Each row is a point on a tangle of strands that fork, close into loops and nearly touch. The rows are in no order.
Two points are linked if the straight distance between their rows is under 54.6. Some points are linked to none.
mevaf: [  4   2  14  -6  -9   2  14 -16  -1 -12 -21  -6  13  21   2 -23 -11   5
  -5  18   6]
paka: [  2  15  -9   8  -8  15  32  -5  25 -20   6  14  -2 -36   9 -15   9  23
  -8  -4   1]
luzar: [ 10  -4 -27  13   1   3   1 -22 -38  -9   5  12  25  -7   0 -23  -7  -3
  -7 -16  15]
Vumig: [  0 -13 -18  -5 -28 -25  18  -3  -9  16 -28  11  -5  -5  10   5   2   1
 -11 -10   5]
motuk: [  5  16  -8   6  -8   0  25  -9   3  -1  -8   1  17 -13 -20 -23  -6  10
   7  -6 -18]
fazop: [ -2   8   4  24  34   5  -6  -7  12  -4  41   6  11 -29 -34  17  -6   4
  -3   7 -11]
gokol: [ -1   4 -32   3  -5   4  18  -4  15 -28   9   3  16 -45  19  -7  25  17
  -1  -3   1]
Fipum: [ -7   9  -6 -11  -1 -12  -9   1   2 -10 -18 -29 -28  54  23  29   2 -22
   3 -17  14]
lumu: [ -7  17  15  12  13  -4  -2   0  27 -16  24  14  20 -41 -15   1   9  35
 -11   9   6]
Mazo: [-10   7  14  14  37 -11 -11   5  20   7  36   4  -4 -28 -16  26 -17   4
  -7  -4   2]
Zed: [  2  14  30 -17  16   0 -26  21  28   4   6 -14 -15  12   8   7   7 -22
   6   8 -12]
molol: [ -3   6  15   1   3   0   0  11  16 -12  11  13  28 -25 -13  -5   5  31
  -4   6  -6]
voma: [-17  16 -11 -18  -4  -9 -15  15   0   2 -21 -32 -40  60  25  27  19 -22
  -5   1   8]
vazef: [  0   7   4 -20  16  -9 -19  34  23   7  -1 -21 -18  34  17   7  10 -15
   3   0  -7]
nulov: [  3  -8  -7  -5  -5   2  17  -6  11  24  -8  -3 -10  39   7  31  -3 -20
  -2 -20  -5]
Mulo: [ 16   2 -19   4 -22 -13  17   7 -10  -6 -12  21   9 -27  19 -10  23  24
  -3 -12   5]
beg: [  9  -8   1 -10  -1 -40   7  17  17   0  -4   8  -8 -14  -2  20   7   6
   1 -10  -1]
tede: [  5   1  31   8  -5  -2  14 -18  17  -6  -2  -4 -20  -8 -16  14 -16   4
  14   3   2]
pav: [  4 -15   0 -20  12 -19 -11  34   7   7  -3  -7  -5  29  11  10   0  -2
  -1   3  -4]
Lefi: [  2   7  -9  26   3  13  25  -7  19  -7  19  15  -9 -41 -12  -1   5  17
   2  -1  -7]
vivef: [  1 -12   2  -7   4 -18   4  16  15 -13   6  17  19 -24   2  11  14  21
  -7  -7   0]
vebi: [ -2 -23 -12 -17  -1 -29 -22  30 -28   1  -5  17   9  -5   6 -10   5  14
 -13   9  16]
vuzi: [ -6   4   1 -12 -31 -12  12 -15 -11  21 -36   1  -3   8   6   7   0  -7
  -8   1   4]
viza: [-13  26  17  21  18   2 -25   9 -10  12  25  11  19 -43 -23   7  -4  28
   0   3  -6]
nirok: [  6  33  -2  35  12  31   8  -7 -14  10  30  12  -3 -32 -30 -12 -14  15
  -9  13  -9]
Napo: [ -8 -10  -4   8 -13 -17 -29 -16 -32  22 -12   3 -19  22   1 -16  -8  -1
  -5   9  28]
difal: [-11 -30  -1 -11  -2 -18 -12  22 -14   8 -15  -1 -19  34  12   1  -4   5
   1   9   8]
gor: [  1 -21  -9  -7  12   8 -11  14 -13  -9  12   4  36   0  -3   0   1   5
   8  -9 -13]
voru: [  6 -11  -9 -30  -6 -17 -25  17 -24  17 -12  -8 -24  19  21  18  11 -27
  -3  -6  17]
bev: [ -3 -18 -33   9  -5 -24   2   3 -21 -17  -6  16  11 -30  19  -8  15  18
 -11 -10  13]
kot: [ 10  17 -42  11   0  19  13  -9 -11 -32  25   1  33 -29 -11 -10  33  28
   1 -12 -13]
rafi: [  6 -14 -12  -2  -9 -30  25   4  14  14 -15  10 -11  -3   8  11   5   2
  -4 -13  -2]
veva: [  7   8  12  18   5  -4  19 -14  20  -4   9  11 -13 -31 -17   2 -13  11
   7   2  -1]
mami: [  2 -17 -10   4  -5  28  17 -12 -10   4  -7  16   7  18  13  -5  -8  -3
 -17  -4  16]
Roku: [-12  16  18  -1   8   4  -4   1  22  23   5 -15 -27   1 -12  11 -21 -23
  13  -5 -17]
futeb: [ -2 -23   1   6   5   7 -38  -2 -26   3  -5 -12 -21  37  27   2   7 -21
   8  -1  16]
vub: [  9  -7  -1   8  16  24  16   7  23   4  28  12   5   0 -21   6  -8  -6
  -6  -3 -15]
Kivos: [  2  11  18   0 -14  34  17  -6   0 -11  -2 -13  -4   3 -18 -13 -13   4
  23   3 -19]
Bakop: [  3  17  26   1  23 -18 -13   7  27   6  23   1  -5 -16  -8  20 -10  -7
  -2   2   4]
mika: [-18  -5   8 -23 -10  11  11   5  16  12 -15  -6  -4  23  11  -1 -12 -11
 -18   3  -5]
kaba: [ 26   4   1  -2   0  10  10 -15  -9 -23  11   9  33 -17 -14   4   6   0
   4 -11   6]
kuvas: [ -1 -30   1 -11  -9 -14 -10  22 -27  -7 -14   7  -2   4   9  -2  -2  12
  11   2   1]
birov: [  5  14  16  11   2  30   1  10  -6  -7  26   6  10 -25 -31  -6  -7  18
  20  -2 -22]
Tiz: [  3  -9   0  -7  10 -25  -4 -13  -5  -5 -10  -6  -1  32  14  -1 -11 -14
 -17   5  26]
rusap: [ 13 -13   5   0   6  17 -19  14 -22  -5   0   5  28  19  13 -13   3  -3
   8   6  -1]
sidis: [ -5 -16 -22   6  15  15  18   9  20 -13  27   9  18 -17 -20   5   5   5
  -4 -10 -22]
gumi: [-15  21 -26  29  19   8  -1 -12  27 -15  36  -7  13 -53 -17   2  29  32
  -1  15  -5]
Mam: [-15  -9   0  -2 -15  -4 -43 -14 -32  18 -11 -12 -30  28  13  -4  -1 -19
   3   5  22]
ler: [ 10  12  -4  35  21  17   9 -14  -5   0  38   7  -5 -34 -39   9 -14  -4
  -2   9  -6]
vofi: [ -2   1  -6  -2 -11  -9   4  -9 -16  -3 -20   6  15  14  10 -38 -15  11
 -19  12  14]
bakub: [ 14 -12   9 -10 -23 -15   0  15 -25  -8 -18   5   5 -12   4  -2   0  10
  19  -9   0]
nasat: [ -5  12  24  -5  -3  -4 -22   7  21   2 -23 -25 -49  17  11  16  37 -16
  16  10 -16]
Dekad: [  9   3  20   3  19  35  -3   5  25   6  28   1   3   4 -14   7  -5 -15
   5   3 -12]
Teg: [ -6 -11 -40   5   5 -11  10  -6   2 -25   7   7  25 -30  18  -8  17  10
 -10  -9   4]
Nepi: [ 26   2   3  -6  -3  -8   7 -12  -7  -8  -6   8  30  -8   3   3   1 -15
   2 -11   9]
pafo: [  6  14  28 -19   7  -8 -13  15  23  11   6   2   3 -16  -4   0  -4 -10
   0  10  -4]
gako: [ -7  26  35  13  21  14 -26   4  -9   4  25   0   4 -36 -11   9 -15   1
   7  14  -1]
niso: [ 11  -4  17  -6  -3 -15   5 -11   5  -7 -20 -14  -2  27   4   9  -2 -12
   7  11   4]
Vot: [-13  -7 -10 -21  -2 -17 -41  12 -24  18  -5 -10 -47  30  14   6  12 -22
  -9  11  31]
zaru: [ 10 -15 -10  -3   7 -22  -4  -9 -13   2  -7   6  18  11  12  -2  -5 -16
 -12  -9  13]
tes: [-11  36 -10  24  17  12   2 -10  14 -18  32   4  14 -47 -19 -10  20  45
 -11   9  -1]
lipi: [  1 -19 -36   9  18 -13  -1 -12 -15   0  12  10  24   0   7 -11  -7 -14
 -17 -12  11]
nebe: [-19 -11  -5  -7  -7  19  -6 -19 -19  -3 -13 -18   5  35   5  -8 -20 -19
   3   2  -2]
nivu: [  8  35  16  26   7  21  10 -15  -2  24  12   4  -3 -14 -24 -18 -18   7
   1  13  -5]
vizom: [ -1 -13 -37  17   3   6  28  -2  11  -5  -1  12  12   0  14 -29  10  20
 -13  11  -6]
lupu: [-10  -2 -13   8 -16 -10 -19 -17 -32  16 -14   5   4  11   6 -37 -12   0
 -13  -2  24]
dur: [-10 -25 -30  17  -1  12  16 -24  -8  -2  -4  15  -9  10  16 -11 -11   3
 -26  -7  21]
des: [  3  19  32   5  20  29 -17  -4  10   0  25  -8  -2 -16 -15  -1 -16 -13
  13  11  -3]
zifig: [ -3   1 -13  -8  -4 -15   1   9  -6  -8 -11  10  29  -2   5 -39  -1  14
 -17  11   1]
Kalu: [-18 -28 -23  -1   1 -27   1  11  -9  12  -9   6 -23  26  13  -2 -12   7
 -17  -8  10]
Feso: [ -9  -7 -12 -11  -4  -2  -4  -3  -7  15 -13 -20 -16  46  16  27  -1 -29
   5 -23   0]
Vipil: [ 19   4  20  -9 -13  30   3   7   6  17  -2   8  11  -1  13   3   6 -12
   5  -4   0]
fepiv: [ 10   0  30  -3  -1 -19  -1  -5  19  -7 -15 -13 -24  15  -1  14  -1  -4
  21  12   2]
Mutu: [ 18  13 -21  29  -3  25  34 -11   2 -15  20   6  -3 -24 -30 -12  11  22
   8  -1 -16]
kele: [-25 -10   2 -28 -15  -1  -5  -3  -9  -2 -23 -21 -11  27  12  -2 -16 -21
  -9   3   0]
bok: [-11   0  10 -16  -5  -1 -17  15   8  -7 -29 -23 -42  41  22  13  28 -13
  -1  18  -5]
giz: [ 26  21  -3  10  -4  13  14 -10 -13 -29  15  14  30 -24 -15  -3  19  27
   7 -14  -4]
Sedu: [ -4  -7   3 -11  11  -5  -5  20   8  -1   9  -4  20  -2 -12   4  -9  -5
  20  -8 -29]
sofiz: [ -8  -5   5 -12 -14  28  12  -5 -11  -7 -15 -16   4  16  -5  -6 -12 -12
  19  -3 -17]
Faz: [ -3  16  14 -16 -37  -7  14  -5  -5  13 -35  -5  -4   3  -3  -5   1   5
   9  10  -3]
nubi: [-10  12  29  -7 -29  11   0  -1   7  21 -22 -12 -20   2  -3   3   1  -3
  19   6 -13]
kina: [ -8   7  12 -26  -3   3   6   3  26   6  -6  -4   7  -2  -1 -11 -16 -17
 -10  -4 -11]
Kigi: [ 11 -14  -5   5  -2  26  32  -9  16   4   2  10   0  13  -5   9  -3  -3
  -4  -4  -4]
geka: [  5  10   9   3  -7  10  11 -17  19  31 -12  -5  -8  28   2  28   3 -20
   2  -6 -10]
guf: [-21 -31 -22  11  -4 -13   6 -18 -14  -2  -6   9 -21  11  10 -11 -18  10
 -18  -9  27]
rima: [ 15  14  28  -9 -15  -9  -5   9  -7  -2  -6   5  11 -32 -10   3   7   3
  23 -13  -6]
tuzik: [ 13 -23   5   2  12   6 -23   6 -17  -9  -2 -14   9  35  21   0   4 -16
  17   6   2]
zoteb: [ -1   1  15   0   6  -5  -5   5  11  13   2 -17  -7   0 -14   6 -11 -16
  34  -2 -29]
dil: [-16  -5   8 -27 -18   1 -19   5  -8   0 -28 -23 -21  26  20   3   9 -19
  -5  18   2]

A piece is all that can be reached along the links. How many separate loops has the piece of each point below (a circle has one, a figure eight two, a Y none), and how many tips (points with one link)?
bok -> loops 0, tips 8
beg -> loops 0, tips 2
bev -> loops 0, tips 7

Name the points in between on the shortest way along the links from the first point to the second, in order.
Sedu / mevaf -> gor > rusap > tuzik > futeb > Mam > Napo > lupu > vofi
Dekad / mika -> vub > Kigi > mami > dur > guf > Kalu > difal > pav > vazef > Zed > pafo > kina
vuzi / lumu -> Vumig > rafi > beg > vivef > molol
Napo / kaba -> lupu > vofi > mevaf > niso > Tiz > zaru > Nepi
Bakop / bok -> pafo > kina > mika > kele > dil
